Each row is a point on a tangle of strands that fork, close into loops and nearly touch. The rows are in no order.
Points whose rows are less than 38 apart are linked; no others are. Some points are linked to none.
j_173: [  6  21   9  -3  26  12   6  -8  36  -1  21  34  -5  11   9  -9   8   7
 -19   6  -5  -8  22  10]
j_617: [ 16  -1  12   3   7  10  14  12  -9 -37   6  -7   6   0  18  25  15  -4
  28  -1  37  10 -24  10]
j_776: [-14 -22  -6  -1 -19 -20 -15   1 -19   4 -21 -19   9  -9 -19  -1 -22  -8
   0   1 -15   4 -17  -5]
j_380: [  9 -10  20 -12  26  12  -8  -9  25 -10  -2  19   5   0   5 -20 -16 -16
 -29  10  -8  -4   4  -5]
j_188: [-23 -12 -11  -1 -28 -23 -13   2 -22  18 -18 -24  10  -5 -22  -1 -17  -1
   1  -2 -17   7  -6  -6]
j_775: [ 15  -2  -3   6  -5 -17  10  -6 -15  18  -9  -7  -6  -5  -3  10   5  -9
  13   0   0  16  -9   4]
j_885: [-30 -11 -12 -11 -19  21  -7  14 -11 -33   5 -22  11   4   9   6 -15  17
   2   1   7 -26 -14 -13]
j_683: [ 28 -18  22   1  20 -13   2  -8   7  -2 -15  22  -6  -1  -7  -8 -10 -23
   7   8  10  16 -13   3]
j_281: [  5 -12   3   2   6 -10  -1  -9  -3  10 -15   4  -1  -7 -10  -7  -6 -12
   1   6  -9   6  -7  -4]
j_452: [  3 -11   1  -8   6   0 -23 -13  10  13 -19   4  11  -7 -12 -22 -21 -15
 -33  -1 -23  -4   7 -12]
j_707: [ 16  12  20  -1  34   9  11   0  26 -13  26  32 -13  13  11  -1   6   4
   2  11  11   2   6  17]
j_649: [-36  -1 -21   1 -44  -6  -1  15 -22  -1   7 -37   8   4  -2  13 -10  26
  14 -12   2 -11  -2 -10]
j_242: [-21   1 -14  -9 -18   8 -16   2  -3   3  -2 -19   9   4  -5  -8  -7  14
 -16 -12 -14 -20  15 -15]
j_987: [-16  19 -19   3 -12  16   5   4   0   6  13  -7  -3   4   8   2  20  23
   1  -7  -2 -17  17  -3]
j_328: [-14  20 -15   2  -1  31  14   8   4 -15  31  -4  -6  10  25  10  28  28
  10  -2  10 -13  11   8]
j_873: [ -2   3 -14   9 -25  -6  14  11 -29  -3   4 -33  -3  -2  11  28  11   9
  21  -3  14   7 -13   7]
j_274: [ 19  -9  26  -2  31   5   3   1  19 -19   6  27  -7   4   6  -9  -5 -14
   2  10  14   7  -6   8]
j_814: [-32   1 -23   3 -41 -12  -2  11 -22  14   2 -36   4   4  -6   9  -5  24
   9  -8  -4  -2   4  -8]
j_772: [-31  -7 -20  -1 -38   1   1  19 -26 -18  10 -36   7   3   3  18  -9  22
  19  -4  11 -12 -13  -7]
j_343: [ -9   0 -16   8 -20  -8   2   3 -17  14  -2 -23  -3  -2  -1   8   6   6
  10   0  -1   5  -4   1]
j_930: [ 33  -7  15   2   0 -18  14   2 -16 -20 -14  -2   2  -5   8  25   5 -22
  26  -5  28  24 -23   4]
j_675: [  9   3 -13   9 -19 -27   6  -6 -21  35 -13 -16  -8  -7  -8  14   6  -4
  11  -4 -10  20  -4   4]
j_796: [ 11   9  -6   3   5 -13   2 -13   8  31  -5  17 -10  -3 -11 -10   6  -3
  -8  -2 -14   6  10   2]
j_789: [  0 -27  11   0   1  -8 -11   0 -11 -11 -23  -4  10 -14 -13  -6 -20 -20
   0   8  -2   1 -24  -6]
j_573: [-21  -8  -4  -9  -1  30  -5  11  -4 -40   9 -13   7   2  16   6  -5  11
   4   4  11 -21 -15  -8]
j_692: [-12 -27   1  -2 -13 -13 -19   4 -18  -9 -21 -15  16 -11 -16  -3 -28 -14
  -3   3 -14  -4 -21 -11]
j_674: [  0 -18  17  -7  18  13  -7   1   8 -25  -9   8   6  -4   4  -9 -13 -16
  -6   9   2  -6 -11  -2]
j_965: [ -8  15 -14   2  -1  12   4   1   5   8   8   1   0   2   6  -3  15  15
  -5  -2  -5 -11  15  -1]
j_486: [-28 -10 -15  -5 -24  11  -2  17 -23 -29   8 -27   8   5   7  13 -10  19
  14   1  11 -19 -17  -8]
j_534: [ 15 -17  13   2  11 -14   2 -10  -2   4 -15  10  -2  -9  -7  -7 -10 -19
   6   7   0  12 -13  -1]
j_903: [ 22 -14  20  -4  26 -13   0 -13  15   7  -9  32 -10  -1  -7 -19 -15 -22
  -8  10  -2  11  -1   3]
j_381: [  0  22  -3  -1   8   6  -4 -11  22  21   3  21  -3   2  -6 -13  11   5
 -25  -6 -16 -16  28  -2]
j_552: [  1 -28  13   3  -3  -5  -2   8 -19 -31 -14  -7  15 -12  -8  11  -9 -17
  16   5  20   4 -34   0]
j_261: [-11   4 -13  -3 -15 -11 -15  -4  -5  28 -16 -10   3  -6 -20 -11  -4   1
 -13 -10 -24  -1  15  -9]
j_345: [ -6  10  -4  -2   7  14   0  -4   9  -1   7   6  -1   2   7  -7   7   7
  -9   4  -6 -11  11  -2]
j_447: [  6   0   3   5   1   8  15   9 -15 -20   8 -12   0   0  15  19  13   1
  21   1  24   6 -18   8]
j_409: [ -9  22 -18   6 -16  -8  -4  -4   2  41  -4  -1  -7  -3 -16  -9  16  11
 -12 -16 -19  -7  27  -4]
j_28: [ 27 -12  11   7   1 -15  11  -1 -18  -6 -11  -5  -2  -6   4  17   1 -17
  23  -4  20  19 -22   6]
j_805: [  6  24  -1  -2  18   7   6  -8  28  13  13  28  -2   6   2 -12  13   7
 -22   2  -9  -9  25   7]
j_151: [-22  23 -24   1 -16  24   8  10  -3  -2  22 -13  -6  10  18   9  29  33
   6  -9   7 -18  19  -1]
j_431: [  3   2  -2  -8   2  -5 -19 -14  15  29 -16   6   8  -8 -18 -20  -9  -9
 -34  -9 -25  -9  20 -11]
j_671: [  0  11  -4  -5   4   6 -14  -9  14  18  -6   6   5   1  -6 -16   0   1
 -30  -8 -17 -15  21  -9]
j_862: [  6  -8   8  -7  17   7 -13  -9  13  -1 -12  10   4  -3  -2 -18 -15 -13
 -23   6 -14  -5   3  -9]
j_754: [ -2  -6  -6   1  -6 -13 -10  -7  -5  24 -17  -3   3 -10 -15  -8  -7  -9
  -6   2 -18   3   0  -7]
j_152: [  2  18 -16   7  -6 -12   1 -10   5  41  -2  10  -8  -2 -15  -9  15   4
 -11 -11 -15   1  22   0]
j_402: [  3   4  14 -10  25  20  -6  -9  28 -12   7  18   3   3  12 -16  -4  -7
 -30   7  -8 -13  15   0]
j_357: [ -3   1 -16   7 -22 -29  -2  -5 -17  42 -15 -16  -3  -8 -18   4   3  -1
   4  -7 -15  17   2   0]
j_632: [ 13   9  17  -4  31   6   6   0  34 -11  19  34 -10   9   9  -9   0  -2
 -10  10   2  -1  13  13]
j_403: [ -5  11  10   0  23  31   9   5  21 -27  29  16  -2   8  21   1   9  11
   2   7  11  -9   8   9]
j_700: [-10  -9 -12   4 -27 -30  -9  -1 -21  33 -19 -20   4  -9 -22   2  -9  -3
   3  -3 -20  17  -3  -3]
j_91: [ -1  17  -3   5   9  28  20   6   2 -18  27   0  -4  10  24  11  22  17
  15   2  17  -3   2  11]
j_506: [ 30  -7  32  -5  33  -2   4   2  20 -22   9  33 -12   7   3  -2  -4 -16
   7   9  20  18  -4  12]
j_348: [ 16  -1   6   0  19 -14   1 -16  13  22 -11  25  -9  -2 -10 -16  -7 -14
 -13   6 -12   7   6  -3]
j_323: [-12  21 -18   8 -29 -19  -8  -2  -6  53  -9 -11  -7  -4 -25  -5  13  13
 -10 -22 -20   4  27  -6]
j_820: [ -4  -2  -6   6 -14   3   9   9 -24 -13   3 -22   1   1   8  18   7   4
  20   0  14   1 -19   3]
j_768: [  2  16   8   3  25  24  15   7  17 -28  35  14  -6  11  24   8  17  12
  11   8  20  -2   3  15]
j_103: [-27   5 -21   6 -47 -23  -5   9 -27  30  -3 -36   3   1 -15  11  -2  20
   7 -14  -9   8  10  -6]
j_532: [ -8  11   5  -5  17  34   0   2  20 -25  20  12   3   6  20  -6   6  11
 -11   7  -1 -17  11   2]
j_597: [ -8  -5  -2   0   5  14  -1   2   0 -11   2  -3   2  -1   6  -3   0   1
   1   6  -2  -8  -4  -2]
j_691: [ -5   9   4  -7  16  24  -4  -4  20 -13  11  12   5   3  14 -10   2   3
 -24   2  -5 -15  15  -3]
j_164: [-12  10 -17   2 -17  -6 -10  -2  -4  24  -8  -9   1  -1 -13  -7   5   8
  -7  -9 -18  -6  16  -8]
j_921: [ 45  -1  28  -3  32 -12   3  -2  20 -14  12  38 -22  14   4   4  -2 -13
  10   7  25  22  -3  17]
j_158: [-13 -10   1  -4   0  21   0   9  -5 -31   4  -7   6   1  11   4  -2   4
   9   7  11 -12 -13  -4]
j_304: [ 20 -11   5   5  -2 -20   8  -4 -18   6 -12  -9  -2  -8  -1  14   1 -15
  17  -2   8  17 -19   5]
j_140: [-26   6 -19   6 -44 -26  -9   4 -21  42  -9 -31   3   1 -23   2   1  15
  -2 -17 -17  12  15  -7]
j_599: [  8  -9  23  -4  27  13   1   1  16 -26   4  21   1   0   8 -11  -8 -13
  -3  10   4   0  -4   3]
j_792: [ 32   6   3   6  13 -22  15 -19  10  25  -1  25 -16   6  -4  -2   0 -10
   1   3   0  18   2   9]
j_463: [  1 -25  16  -4  10   3 -10   1  -2 -26 -17   2   9  -8  -4  -7 -18 -20
  -1   8   1  -4 -22  -6]
j_26: [ 30  -3  17   1   4  -5  17   9 -11 -37  -6  -3   7  -3  15  31   8 -18
  30  -6  38  23 -23   7]
j_471: [ 21  15  15   2  30  12  16   6  22 -19  31  24 -12  13  17   7  12   6
  13   7  22   8   3  20]

A piece is two or more points that can be reached from each other along the links. Count, over all rows, the pieces, the separate loops (a circle has one, a figure eight two, a Y none), the forks (points with three links) and the tips (points with one).
pieces => 3
loops => 3
forks => 4
tips => 4

A tip is a point with one link. Name the tips that can be reached along the links from each point below, in the order of the rows.
j_649 => j_140
j_796 => j_323
j_617 => j_873, j_921
